Points on a hilly landscape, in no order, each with its height.
A ball rolls from a point to the lowest of its 2 nearest points, and stops where none of them is lower. Distance is the straight distance between rows; heights are no part of it.
Gepu: [8 -3 -29 -6 48 16 9 -8 -7 19 -8 -19 -12 -49 -50 13 -26 4 7 2 11 -27 -68 33 39 -27 -31 -75 7 6 -23 -39 25 -21 -6 57 -14 52 9 37 -5 -10 26 -1 14 -29 -55 20 20 44 -44 -43 -12 3 -43 29]  height 4.37
pura: [-12 11 42 -13 4 11 -14 -45 -15 -7 -50 -29 -56 84 22 15 37 -17 3 -16 39 58 -3 -51 -2 42 3 22 13 -40 -46 -7 24 -21 -8 52 -54 -11 -23 -17 12 -33 10 -38 41 8 19 6 12 34 29 0 7 5 -1 84]  height 4.07
vor: [20 24 -9 -2 -58 41 -8 -3 6 -19 -15 -44 -13 54 -11 35 26 0 -48 -24 21 6 -15 -11 38 -2 -47 46 -11 8 -23 -20 2 -23 61 25 28 -35 15 27 0 -41 33 -25 -6 26 -1 -8 27 -26 16 40 22 -19 21 -6]  height 5.87
kavor: [-32 11 22 18 5 -28 3 7 19 60 -2 5 20 28 -41 3 -33 -56 -29 -13 45 8 -4 -7 36 22 -1 -37 42 -20 23 -32 36 4 -47 15 -46 -18 -35 -10 28 16 2 -10 13 -20 -52 28 14 54 -33 29 54 24 -11 56]  height 2.85
Sali: [-16 -29 -44 -25 21 0 34 12 -52 -8 -62 -3 28 -42 15 -10 55 13 -5 8 5 -35 34 25 -52 -21 17 5 5 2 -10 -13 -5 6 -19 -37 -27 6 50 -87 10 18 -14 -4 -34 15 21 -26 31 -27 8 -31 -36 -23 9 -20]  height 4.73
lol: [-60 24 21 -43 0 -35 12 15 31 5 11 17 2 1 35 32 -43 -58 -39 -31 -3 41 -19 -26 -65 19 -26 -37 -48 -28 20 -10 12 -50 -14 -15 24 -21 -36 54 -44 -15 -3 42 11 -19 -3 17 31 35 67 75 -1 37 11 -48]  height 5.33
giz: [50 26 -28 32 -41 27 50 16 52 -10 18 31 -14 -37 25 17 -21 15 5 14 -19 -50 48 -40 21 -51 -52 37 57 45 -3 -21 -13 -34 38 48 11 -1 -4 -32 2 22 9 -49 -30 -13 -46 -27 -41 -3 8 -10 -8 -23 27 -18]  height 5.86
kofe: [-48 -29 45 10 9 -85 41 12 9 16 -36 39 -5 -5 11 -14 -5 4 -34 -11 23 24 26 47 -22 28 -31 6 -47 -35 -35 7 -25 -23 -2 -37 -54 -19 -12 -3 24 20 -21 -1 40 16 0 -50 -23 12 -14 -3 -70 -12 3 -4]  height 3.90
zinit: [24 -9 -60 33 3 25 11 21 -16 -22 30 -14 23 -90 -36 35 -19 69 7 22 -56 -45 15 2 -26 -40 -5 -18 -10 56 -7 -1 -11 -55 -2 -39 12 26 12 -20 -28 13 5 13 -25 -24 29 -20 8 -11 -38 -38 -15 -29 -14 -42]  height 3.69
nodid: [90 13 4 -15 -23 -26 16 14 40 -26 65 65 -43 27 -15 -18 -22 22 -35 -20 16 49 1 -76 65 -40 -25 7 -11 25 28 -10 -31 -14 47 27 -16 40 -4 27 -4 1 18 -12 19 -11 -12 -20 -22 22 11 24 -27 14 -35 -14]  height 4.06
Fani: [11 -25 17 -20 -14 -24 -10 -15 -22 -17 -43 -27 -23 13 -79 -18 29 53 9 -33 -2 25 -7 20 51 -14 -2 28 -73 -13 -49 45 -54 -6 20 -26 -35 18 30 -8 -24 -31 -28 -29 40 75 -3 22 -5 -22 -31 -19 -3 -24 -27 -1]  height 1.87
Rudo: [-50 -13 51 33 -5 29 7 -21 -16 27 -19 5 25 11 53 -13 5 -68 90 -26 57 3 25 1 -53 -20 11 -38 -7 -14 -41 0 0 1 -38 4 3 33 -12 3 -18 -20 33 -49 50 -3 -10 -12 -18 -33 -13 -28 -33 29 -20 27]  height 3.23
Gole: [-13 -41 -38 -18 -5 -25 -51 70 16 31 -17 22 -2 -21 -10 46 -37 20 -8 -38 -19 -23 -38 8 -12 -26 29 -13 31 -10 7 5 -57 66 -11 0 -30 -34 13 1 -62 -17 -44 6 -21 38 -24 25 -11 27 57 58 -47 -11 -8 -12]  height 2.73
Tate: [-48 24 -5 -40 -24 26 48 -11 -22 26 -69 -26 30 35 2 18 49 -36 1 56 31 -27 6 2 -11 12 34 54 12 13 -65 -2 28 -33 29 -34 40 -34 -17 -48 42 34 16 -42 33 -30 -5 30 15 -10 -4 -38 56 -25 38 29]  height 5.29
ligi: [-15 38 11 -6 -35 61 6 -9 16 7 -57 -49 2 72 13 42 38 -36 -15 1 25 -12 6 3 15 -12 -47 49 3 19 -61 -3 15 -42 52 1 16 -51 -5 -14 9 -25 34 -49 12 9 -32 46 27 8 31 -19 64 -13 42 69]  height 5.56
zipum: [-14 22 13 42 -2 -50 29 9 34 21 -63 17 -3 -7 8 -2 -22 9 -39 9 -7 -37 7 58 6 -32 -78 29 -18 -10 -52 36 -20 -19 28 -4 -18 -73 -23 15 34 28 -36 -20 1 30 -31 -12 -32 -12 -22 34 -69 -16 34 -5]  height 4.24
Seri: [30 -25 -22 -32 3 -65 -22 0 -15 0 16 -13 8 46 -7 -24 3 6 -7 62 -25 10 54 -38 26 -47 51 45 77 -36 55 59 -21 59 2 -40 -53 10 36 -50 29 30 -46 1 -13 24 31 12 -21 27 -7 -1 12 -20 -5 -11]  height 3.31
Lomeb: [51 50 -64 -4 -5 53 -5 -6 -15 0 -13 0 23 -31 -50 -18 11 -36 -11 -18 34 -43 -5 37 54 0 6 37 47 40 51 14 10 12 -2 -25 49 -58 41 -27 -32 14 -5 13 -71 22 -24 5 30 4 -9 39 81 -12 33 45]  height 2.31
nalo: [-30 2 -9 -28 30 -27 -27 -28 -46 58 -19 -24 8 27 -15 14 -25 -51 -21 -15 -52 -15 -30 -48 -17 -16 29 -54 39 -19 -4 23 3 53 -14 3 -18 23 15 -12 47 32 -47 -3 71 -31 33 -25 5 6 -34 -4 5 22 27 -10]  height 3.32
tet: [7 -36 1 -42 -38 -60 -40 27 8 -21 34 19 -15 29 -94 -3 0 14 -8 26 -6 6 24 -24 17 -9 60 23 18 -47 29 50 -34 -4 -19 -15 -50 7 -1 -12 -18 -20 -61 39 3 18 5 28 -56 37 -17 6 20 -23 -28 1]  height 2.16
zag: [-14 3 55 -41 -42 58 14 -12 7 -18 -7 -19 8 11 10 0 10 -16 70 -8 33 31 9 -7 -3 -7 -5 0 -19 5 -41 -15 -26 -37 5 -1 13 79 16 9 -43 -23 31 -42 18 37 -16 21 -24 4 9 -56 8 14 -46 -4]  height 3.61
fugov: [-12 9 -6 19 15 -6 -27 -14 -31 -18 -24 -18 3 25 -6 29 -30 49 10 -47 -42 23 -24 -12 16 44 49 -35 -49 27 -6 -9 -35 3 -42 -2 13 4 5 8 -32 -17 14 2 14 23 7 8 10 -18 26 4 29 10 -62 21]  height 1.67
ruri: [48 69 -21 10 19 -13 -2 -3 -15 28 11 26 34 11 5 0 -36 -37 -35 -5 -40 -12 3 -23 16 20 -35 2 -6 20 28 -9 9 39 19 -10 36 -53 -11 -27 43 49 -30 35 -7 -22 -10 -22 21 -5 -24 58 42 -22 74 -24]  height 4.19
Zasa: [40 -14 -13 -16 -23 -7 -2 9 13 -2 60 22 -12 -1 -68 -56 -8 7 1 49 2 -11 2 28 62 9 37 35 5 -5 42 41 -10 -1 23 -19 -2 38 16 11 21 14 -43 50 -6 -7 -6 8 -50 8 -77 -17 53 -5 -4 -3]  height 1.17
mog: [-24 -54 -16 16 31 8 9 14 19 -10 7 28 16 -104 38 12 -46 21 38 -15 1 -52 -17 36 -94 -13 24 -56 15 -1 -16 -38 40 1 -56 33 2 44 4 -3 -40 -9 4 24 -25 -21 -38 -2 5 40 26 -53 -45 42 -44 9]  height 1.81
ras: [52 59 -60 -2 52 61 22 -27 -15 -9 19 -5 16 -32 3 23 -37 28 9 11 -73 -7 -48 20 41 46 -27 -10 -22 68 -11 5 7 -16 43 1 53 -3 19 17 11 35 17 43 -17 -26 22 -8 24 19 -6 -23 44 6 -26 -19]  height 2.14
boro: [-14 -7 -35 12 20 -10 -40 36 48 20 2 3 -4 -44 -6 41 -34 39 17 -24 -33 -3 -86 0 -13 -21 -9 -50 14 -7 -4 -11 -42 42 -16 13 5 0 -25 90 -54 -22 -2 13 -35 5 -14 41 16 10 33 38 -61 -2 -33 -35]  height 3.24
luneb: [-46 19 37 -29 -15 28 38 10 19 9 9 -8 11 -37 -19 7 -30 -52 34 27 -10 -31 -11 -17 -53 -47 -17 -5 -4 9 -52 15 8 -34 42 -33 38 33 -15 12 -8 29 -29 -8 46 -20 -5 1 -44 -13 -24 -52 12 23 42 -26]  height 3.25
Bevus: [-82 7 44 -33 16 -1 -3 -27 -26 43 -69 -42 -4 14 -29 1 -16 -53 -12 -15 8 0 -18 -49 -1 4 43 -43 -20 -14 -48 20 -6 12 4 -16 4 55 38 -4 31 37 -35 -10 99 -5 9 5 -2 -5 -43 -29 13 39 9 11]  height 2.86
Rak: [-24 28 9 43 -8 -3 -21 23 -4 30 -20 -20 35 -9 10 -23 -2 -55 72 12 20 -36 19 54 1 -30 -19 -17 49 -13 15 -1 7 28 -67 5 -4 -18 -28 18 -14 -18 36 -10 -56 30 -40 58 29 12 -8 28 5 -6 18 31]  height 3.06
rinip: [39 23 -22 -3 53 13 35 -13 32 -1 -4 46 -15 -40 6 30 -37 31 16 -46 -30 15 -75 27 24 12 -45 -62 -28 28 -13 -56 -9 -25 -4 67 -2 37 -14 28 -24 15 37 9 -16 -19 -39 14 33 48 26 -16 -9 29 -66 22]  height 4.03
romus: [8 -1 -55 -8 29 42 27 12 -1 12 8 11 -1 -21 17 2 22 38 -99 2 -8 4 -6 46 -6 32 -10 -3 -30 13 43 -50 38 -56 76 33 12 -1 51 -12 51 12 20 27 18 -53 18 -42 7 12 -24 -27 3 -17 1 -36]  height 5.98
fineg: [30 21 -41 -8 -43 -7 -14 30 5 -6 -11 16 -7 -6 -69 23 -10 -9 -40 -38 34 -14 -1 27 16 -13 18 49 -2 12 36 39 -16 8 24 -25 1 -67 22 -56 -29 -24 -59 17 -13 38 -50 -17 -36 7 21 57 43 -21 44 13]  height 1.45
komef: [-13 4 13 -27 -49 87 29 -8 35 -31 -6 -10 -4 6 50 -22 46 -19 26 2 35 13 30 -14 7 -22 -13 25 3 14 8 -51 -10 -33 50 4 48 82 56 3 -15 -10 52 -39 -22 19 -8 -10 5 16 39 -20 7 21 -5 -59]  height 4.00
kazot: [-32 -9 -26 39 -31 -45 22 16 9 26 -8 2 4 -22 -32 20 -16 22 -42 31 -31 -64 20 1 -22 -55 -13 -4 20 -13 -39 24 -9 -17 -7 -4 6 -51 -38 8 38 8 -63 -4 4 -2 -21 -32 -44 -66 -57 29 -32 -26 70 -20]  height 4.17
naku: [-63 15 48 -10 38 8 28 -27 42 1 8 -1 -13 -14 61 25 -23 -52 -14 -25 -19 12 -12 -31 -61 30 -52 -15 -51 0 -30 -21 41 -51 17 46 28 -39 -34 38 -28 9 -7 41 13 -44 35 -10 9 -15 66 39 13 37 34 -34]  height 5.11
vab: [39 -11 -12 -7 -9 -7 -37 -9 -55 -27 -21 10 -23 25 -59 -23 30 34 22 -39 -19 -13 -25 45 18 14 11 20 -91 14 -7 32 -44 28 26 -44 13 -31 9 -14 -41 -40 -40 22 -2 31 40 2 22 -76 -9 36 9 -16 15 -25]  height 2.47
Keze: [-23 -25 62 -52 3 -20 13 -22 3 15 -51 -26 -32 22 -80 -35 3 -24 -12 -32 35 33 -5 -31 48 3 18 -9 -41 -40 -68 40 -27 -19 17 13 -23 44 14 11 24 11 -29 -20 96 24 15 6 -39 -7 -47 -37 6 26 -13 26]  height 2.45
zada: [64 34 -21 31 4 21 16 -28 32 10 72 19 19 -14 39 -13 -9 -10 62 48 -35 2 15 -79 20 -53 -52 -2 72 22 -4 5 7 21 -8 47 -9 30 -45 7 39 43 10 -36 -16 -40 -5 -14 -8 -10 -30 -22 -12 1 21 -24]  height 5.46
ner: [-27 -42 10 4 5 5 -34 -5 -26 -1 -4 -33 1 -4 -60 -10 -23 23 17 -29 -52 -15 -23 7 26 26 92 -22 -27 -6 9 54 -34 28 -33 -35 16 27 45 -14 -53 -11 -38 26 29 32 11 45 -23 -25 -21 -9 58 10 -67 -3]  height 1.04
tulof: [-24 25 0 5 -4 14 8 12 -6 -11 50 -22 16 -64 -27 34 -54 6 11 32 -37 -7 -2 -8 -53 -22 -5 -52 -52 41 -17 2 9 -69 2 -47 32 52 -21 22 -25 15 -5 31 17 -26 18 0 -15 0 -36 -55 -6 11 -7 -46]  height 3.46
Tam: [-54 10 -11 -10 -4 7 -6 50 -8 17 -6 3 65 -76 21 3 -20 -41 33 32 4 -42 37 40 -63 1 5 -1 26 -21 33 -17 12 -7 -76 -35 32 -2 3 -22 -34 14 11 10 -80 7 -38 19 26 20 22 26 4 17 29 -35]  height 2.59
ludig: [44 21 24 -20 -14 9 18 12 22 -35 26 37 -14 32 -24 -42 24 13 -66 31 43 53 2 2 51 51 -18 31 -24 5 51 -16 29 -25 43 -9 23 37 38 26 6 -19 28 35 -22 -11 -27 21 19 69 -1 37 69 0 -18 14]  height 6.13
belo: [25 55 -37 -43 30 44 47 -25 -47 -17 -13 14 21 -33 5 18 -27 0 61 14 -44 -14 -50 35 7 31 4 -24 2 50 -14 -12 11 -1 -12 -22 41 26 23 -41 -18 47 11 21 -37 -8 -12 0 41 44 25 -56 55 26 -42 12]  height 1.55
zimen: [-39 -50 24 -20 -32 28 19 30 58 17 4 -55 -14 -19 -2 -27 3 -23 -17 7 27 -40 -49 9 -26 -55 -14 -7 17 -23 -44 27 36 -25 76 32 46 23 41 43 25 -5 -48 -25 51 11 -14 -26 -62 -54 -32 -37 -24 15 64 -38]  height 3.52
Ruzaz: [-59 -22 26 33 24 -95 35 0 -31 16 -33 -7 -23 -23 -57 -3 -12 18 -6 25 7 -4 15 27 -15 -12 -23 -46 -42 -15 -44 16 13 -46 -38 -40 -61 -1 -60 17 32 19 -5 23 47 -25 -1 -7 -7 -2 -68 -18 -59 -6 -9 32]  height 3.59
mibus: [19 -1 25 7 -14 6 12 8 38 -16 57 19 -26 27 5 -5 10 -15 30 43 24 27 14 -91 20 -59 -48 1 63 -15 -5 -20 19 -42 -13 83 -53 17 -57 32 -2 0 37 -41 -26 -27 -27 18 -14 24 -8 16 -6 -10 3 19]  height 5.05
guza: [3 -22 45 -10 33 17 23 6 44 11 34 18 -32 -20 33 1 -38 -26 -30 -68 0 21 -48 -14 -4 31 -35 -35 -54 14 -15 -20 19 -34 67 35 27 -13 9 24 -29 12 -18 -3 66 -32 8 -30 -46 -24 23 -6 -16 36 14 -6]  height 4.88
gozo: [12 62 15 16 -3 21 -2 -9 39 29 21 0 12 -20 -6 -16 -54 -83 20 -22 -8 -35 -38 -26 26 -31 -62 -2 13 16 -22 4 8 23 31 31 43 -33 -33 44 -10 22 -11 -8 1 -10 -36 11 8 -9 -11 63 38 20 80 -3]  height 3.80
Lev: [28 12 17 -4 -29 -13 -11 25 -5 7 -15 10 13 31 -73 10 -13 -43 -45 -48 58 9 28 -1 48 17 7 9 22 -19 14 -9 -6 25 -26 -7 -40 -35 -6 -67 27 -10 -25 -28 15 38 -50 15 -13 23 2 26 57 26 32 90]  height 2.27
diz: [26 -38 -5 2 -11 23 -24 25 26 -3 54 20 -7 -37 -49 -20 -38 27 13 -9 -29 -22 -27 26 33 21 68 -8 -19 24 31 19 -36 9 21 -16 25 39 58 -9 -46 8 -29 49 12 16 -7 3 -63 4 -23 -44 14 -2 -38 -13]  height 0.28
Sivab: [-38 -20 58 17 9 -19 -20 -32 -22 16 7 29 -26 -18 31 -17 -15 -79 96 -10 8 -5 15 -24 -72 5 25 -30 22 -25 -36 21 13 49 -61 2 -15 15 -48 -2 -10 -3 -21 -3 32 -13 23 -29 -7 -28 5 -16 -26 27 35 25]  height 3.58
bom: [26 15 -34 -41 5 3 23 13 -11 23 -9 12 -4 -20 -54 -9 -5 -15 -22 -5 15 -33 -32 23 21 -38 -29 -33 12 -5 -8 -29 -14 3 13 13 -3 24 19 6 3 -6 -5 -10 0 2 -45 -5 19 17 -31 12 -15 -6 8 -15]  height 4.71
visav: [14 -31 43 0 9 -4 -41 -9 38 -55 11 -12 -35 25 45 -34 58 69 1 26 14 15 2 18 32 33 15 65 -11 -19 17 2 -5 24 42 -4 -3 -18 8 9 -4 -21 21 -12 -57 30 20 10 -14 1 58 9 -24 -33 -14 -30]  height 2.57
Delig: [34 29 -4 34 10 -47 -17 -16 -26 -3 -2 18 25 27 32 -12 26 19 -39 -10 -2 44 37 28 10 8 -19 -6 -18 3 67 1 -20 64 -27 -55 2 1 -17 24 15 -21 39 10 -28 19 14 5 61 -5 3 54 -21 -11 13 -19]  height 3.02
gamup: [3 -12 -52 48 2 -22 29 33 -30 22 14 -8 35 -56 -30 42 -14 43 -58 14 -36 -56 10 10 -51 -69 -39 -38 -2 20 -23 -14 21 -40 11 18 1 -27 -29 -11 53 3 -8 -17 18 -32 3 -49 2 -40 -67 -21 -46 -22 30 -10]  height 3.95
vava: [-71 -32 0 -13 10 -23 -33 12 2 -7 33 4 -22 31 58 14 -12 -20 -22 23 -15 36 26 -49 -60 33 70 -24 22 -46 67 -20 29 -7 -29 27 -13 -2 -17 10 -5 -22 -4 41 18 -47 40 -15 -22 16 29 23 -13 -6 -15 -34]  height 0.31
rasak: [28 4 7 39 36 5 21 -32 4 18 -18 2 32 12 60 6 -9 10 31 -18 1 24 19 4 33 45 25 9 53 36 21 9 13 55 -48 -18 -32 -3 23 -66 1 40 20 -30 -35 25 -6 -9 9 33 36 -29 23 12 -55 64]  height 2.76
Dal: [5 -63 -37 -4 41 -66 -15 -13 -74 -1 26 4 -28 4 -2 -19 28 40 21 31 -43 -3 -26 19 -25 5 56 -27 25 -34 30 11 3 81 -32 -1 -45 0 -5 -1 -12 -18 -32 46 -5 -17 74 26 27 -31 5 -45 -13 2 -6 -9]  height 1.83
tuniz: [-16 -45 -15 -26 14 -27 26 30 4 28 -25 -27 23 -3 -7 -31 52 21 -26 55 -2 -20 20 43 16 -2 34 44 49 -35 20 25 2 16 9 -35 -37 0 81 -50 21 40 -48 8 -31 20 -4 4 -16 19 -13 -21 -7 -44 -6 7]  height 4.23
gupof: [19 -10 -47 16 32 4 -19 11 15 -15 -24 15 -13 -51 38 23 -7 46 17 -34 -41 7 -63 41 -21 -20 -38 -54 -16 -5 -18 -48 -1 18 -49 66 -13 -14 -58 66 -25 -14 48 -2 -63 -16 -1 19 70 6 45 26 -65 4 -67 1]  height 3.62
nupev: [39 -60 18 15 18 -38 16 -35 -10 29 9 29 -37 20 -2 -30 16 17 36 11 15 -1 -30 36 31 13 -8 -8 50 -26 -33 -2 11 86 -6 60 -81 -19 -22 -15 19 3 -22 -27 12 2 1 1 -28 -1 -10 -61 -27 3 -12 48]  height 1.93
faduf: [65 34 27 -27 -23 -13 34 4 36 -8 43 30 -27 32 -4 -26 -36 -30 -65 -61 15 31 -9 -73 40 -3 -30 -10 -34 21 23 0 -8 -19 72 13 37 -1 15 30 8 2 -14 13 61 -21 -11 -41 -40 -22 2 30 3 37 29 -21]  height 4.54
Nef: [-46 -61 -20 22 23 15 -2 21 10 10 21 30 12 -46 80 32 -24 24 -12 -3 -9 7 27 -8 -75 26 63 -1 37 -18 57 -30 35 25 -68 37 -19 -1 5 -25 -12 -11 1 4 -18 -39 7 -22 -17 5 43 -7 -40 10 -38 -19]  height 1.11
zeg: [-4 33 -13 -20 9 42 10 -17 -51 9 -7 -18 47 -32 -48 11 -41 -23 62 -3 -26 -37 -22 -2 31 9 41 -9 -1 43 -1 34 -20 19 -40 -63 48 32 42 -39 -42 44 -20 4 -3 35 -13 18 1 6 -8 -21 77 42 -33 17]  height 1.77
Viz: [-12 0 16 8 -16 -43 -27 -19 -16 19 2 -29 -8 69 4 -17 40 3 -53 -7 26 62 40 -28 22 -13 11 -7 45 -46 59 1 -12 56 -26 -6 -31 3 -11 39 52 -23 20 -28 26 11 34 1 30 -15 -25 30 7 0 22 1]  height 2.17
vumek: [-46 55 17 10 -8 -56 12 -4 9 22 -34 -29 -3 18 -47 12 -6 -20 -7 21 22 19 17 -3 3 0 -46 -10 -8 -24 -25 5 6 -51 -42 -19 -51 -13 -71 49 26 14 30 8 10 -16 -20 32 36 31 -45 21 -20 -18 -9 36]  height 3.30
rodo: [2 -40 -18 4 21 -69 -1 -38 -48 6 19 15 -51 37 -23 11 21 35 8 9 -5 37 -29 -6 0 41 29 -21 32 -43 13 -4 12 71 -46 27 -81 -28 -82 8 -1 -19 -3 10 -13 -17 35 18 24 -8 27 -20 -23 -4 -20 34]  height 0.65
kimit: [-30 45 9 72 -24 14 -15 -4 -15 -5 -34 -71 12 51 40 59 3 11 20 34 -19 -20 75 -50 -8 2 -21 22 0 35 -21 19 -17 -52 -50 -18 10 -41 -37 5 -4 -4 62 -19 -12 -5 8 27 11 6 -21 -17 22 -55 -16 41]  height 0.98
Batef: [3 2 41 21 18 1 -22 -36 1 -28 -8 -18 -18 61 35 17 4 2 1 -11 6 60 17 -50 9 70 33 21 41 1 17 -2 27 19 -28 8 -37 -8 -12 -43 23 -9 -1 -9 14 13 -7 16 -3 61 61 12 57 21 -28 97]  height 3.54
zera: [-19 -61 8 -2 27 -8 -35 6 2 -19 -6 -10 -9 -5 36 -26 41 70 28 36 -45 -4 -25 21 -31 20 50 17 14 -21 -5 8 -12 53 -1 6 -13 -9 10 7 -26 -14 -22 14 -39 4 53 16 -21 -21 30 -29 -53 -35 -15 -32]  height 2.68
Nedel: [18 55 36 49 -42 -7 -33 -2 35 -13 3 -10 4 21 3 -3 -6 -49 35 11 21 -11 36 -7 0 -48 -60 29 11 3 -24 32 -10 0 -4 -15 6 -40 -68 36 1 -23 8 -18 -33 26 -25 23 0 -22 -4 57 -3 -12 71 16]  height 3.48
pilom: [-15 -17 3 -6 -8 2 -17 28 -20 -33 -43 25 -12 -20 -7 -2 12 25 26 -17 -6 -30 -30 91 -26 45 0 21 -92 2 -47 -9 -28 2 -2 -31 17 -61 -19 -24 -54 -36 -9 31 -41 22 13 8 14 -34 33 13 -29 -26 6 -14]  height 2.91
fab: [0 -18 21 35 3 14 -79 6 39 -36 -14 -57 3 18 50 16 31 71 -15 -4 6 12 7 25 12 30 33 55 19 13 24 2 -4 25 -34 -22 15 -57 2 22 -33 -58 34 -1 -76 52 5 37 10 -18 52 35 12 -43 -24 27]  height 1.92
feg: [17 23 60 31 20 -57 0 -32 12 -5 17 28 16 20 69 -41 15 -1 4 -33 14 54 35 5 -25 12 -34 -17 -51 -4 18 11 -27 26 -24 -44 12 4 -49 51 -9 -14 47 5 5 8 23 -25 12 -24 8 34 -69 32 1 -20]  height 3.56
Vege: [63 12 -40 -33 -41 31 7 -4 8 -65 53 30 -26 6 -2 -29 43 15 -15 30 10 -11 0 14 10 -24 -37 44 -54 19 9 -9 5 -48 80 8 45 15 8 5 32 -18 22 41 -43 -31 47 -44 21 -29 4 1 -4 -10 18 -72]  height 5.42
timiv: [16 10 36 -54 -19 21 -8 -23 10 -34 25 -2 -52 66 -22 -14 40 -26 24 13 37 50 1 -101 25 -1 12 39 27 -31 -27 3 23 -18 18 61 -40 23 -47 9 27 -10 -6 -40 19 -32 17 13 3 18 11 -5 47 17 27 47]  height 4.58
lota: [11 -27 5 43 61 17 15 -20 42 4 32 28 -13 -27 26 -19 21 65 -63 16 9 35 -13 69 -6 52 -8 1 -31 -5 39 -23 68 -54 47 43 -11 13 9 29 31 9 32 32 26 -43 20 -31 -11 19 -31 -37 -36 -13 -51 -8]  height 6.27
vizuz: [-63 -35 -7 32 5 -19 -8 38 -36 -11 -9 8 32 -95 4 14 -29 4 58 29 -21 -66 19 25 -106 9 12 -7 2 -20 -52 -5 39 -10 -69 -3 -3 -17 -33 -22 -24 -3 0 22 -45 -16 -18 17 0 -2 13 -20 -54 2 -1 -7]  height 2.20
zokep: [7 24 -45 -49 -34 37 0 -13 -32 -7 -27 -42 10 56 -33 -13 69 15 -43 5 18 20 -2 0 45 8 -9 20 -47 -12 13 -10 -9 -36 56 -4 18 34 59 50 51 -20 30 8 24 17 43 5 64 -22 -30 22 23 -15 -14 -53]  height 5.93
bofe: [-9 -18 -15 -15 -50 0 -52 45 10 -5 -20 6 3 4 -16 26 -2 -27 -3 -33 35 -4 -13 40 -14 -39 -6 25 8 -31 -11 17 -33 27 10 -24 -18 -30 22 -31 -39 -42 -46 -14 -4 75 -30 24 -19 20 53 66 -24 -10 50 -7]  height 2.15
Puz: [55 29 -49 2 32 -32 -8 -2 -28 36 30 15 9 11 -13 28 -37 5 -45 -20 -77 -16 -23 -47 17 -24 -9 -31 6 34 9 8 -20 57 27 8 4 -35 -9 -21 41 37 -38 0 41 -38 28 -43 3 -35 -16 6 -11 -9 27 -23]  height 3.87
maza: [12 31 -7 24 25 28 -17 -3 11 -7 -20 -47 72 -20 64 19 -14 -2 -4 12 -18 13 42 0 10 23 15 38 52 41 51 12 1 18 -42 -55 40 -33 53 -51 -13 44 2 -10 -63 35 7 -3 31 6 42 16 23 -11 -8 30]  height 1.99
bokib: [88 5 43 7 -11 -19 -24 -32 7 -46 34 16 -44 58 -7 -42 17 58 8 14 3 39 1 -55 82 18 2 40 7 25 1 23 -38 39 33 7 -2 20 -18 20 5 -11 28 -20 -14 13 22 8 -18 -1 3 -6 0 -10 -25 16]  height 3.35
Sapeb: [-70 -25 -17 -9 -10 23 41 4 -57 6 -63 -32 39 -16 12 14 46 -10 9 23 21 -62 21 43 -62 -28 11 12 -43 7 -55 -19 36 -32 23 -51 39 5 38 -43 34 -2 15 -18 37 -17 20 -4 32 -59 -25 -50 -10 -3 29 -21]  height 5.03
lipod: [7 -60 20 48 -1 0 19 -15 -38 22 -13 15 -8 2 -11 -15 10 26 43 -17 38 -15 25 25 5 3 12 -23 -2 3 -39 0 1 1 -36 28 -40 8 8 -38 18 -8 25 -45 47 11 -9 -20 -41 -45 -46 -76 -20 0 -47 56]  height 2.77
Muza: [-16 30 2 65 -15 22 -57 13 11 -14 -30 -81 21 5 40 74 -14 31 3 -12 -31 -12 22 -36 9 6 -6 37 43 50 -15 19 -20 0 -22 -30 14 -52 5 1 -43 -22 35 -18 -36 40 -6 20 7 -19 43 18 13 -50 -23 28]  height 1.38
fiva: [28 9 -39 -27 24 70 11 -28 -36 -11 27 6 24 17 29 -51 53 -6 30 29 33 15 10 10 22 29 49 25 26 6 49 -11 22 10 -2 11 33 39 52 -26 45 20 30 8 -26 -12 25 -17 15 11 -10 -13 41 14 -8 -8]  height 5.00
Saza: [11 31 -30 -37 17 48 25 -19 -15 10 24 54 -2 21 45 -24 35 -28 -46 1 8 29 -8 19 0 42 -9 6 -26 -3 74 -39 47 -18 57 17 39 19 48 -6 35 7 31 36 13 -49 10 -17 32 31 2 18 41 26 4 -33]  height 5.60
Gokov: [15 7 33 18 6 -19 -11 -1 -1 3 55 68 26 -25 56 -17 -35 -48 45 -18 -11 18 46 -1 -50 33 11 -41 -25 7 34 -7 -7 37 -27 -22 29 15 -28 -19 -9 27 -8 17 -3 -16 11 -34 -16 -14 15 10 -6 23 33 -23]  height 4.04
Gedop: [-41 -49 36 -10 -18 -27 -49 1 -4 -24 4 -8 -28 60 54 16 21 17 -41 -35 39 71 32 -39 -25 24 61 -3 5 -42 69 -14 -6 5 -32 9 -21 11 -19 12 -4 -48 28 -17 15 15 24 -7 -3 19 48 44 -26 3 -28 -14]  height 1.14
Kesak: [20 9 -24 -37 -40 -1 28 25 22 -28 44 39 3 -17 -18 -28 14 -34 -14 17 36 -4 14 23 -22 -55 -63 15 -53 -15 1 -9 -9 -58 32 -12 14 13 -19 30 7 -6 2 20 -14 -8 -2 -22 4 -10 -14 21 -44 17 27 -59]  height 5.09
nuz: [12 -22 -23 -14 -32 83 12 13 17 -32 22 -36 -6 -12 27 -45 55 5 15 38 18 -24 24 5 25 -2 36 41 40 12 53 -27 22 -31 37 21 58 33 80 -11 14 8 27 -11 -31 -5 12 -25 -37 -13 -6 -32 24 -8 11 -39]  height 4.45

For each start below, name the point where the ball stops.
Gepu: fineg
giz: kimit
vor: diz
Nedel: vava
zada: kimit
kofe: fineg
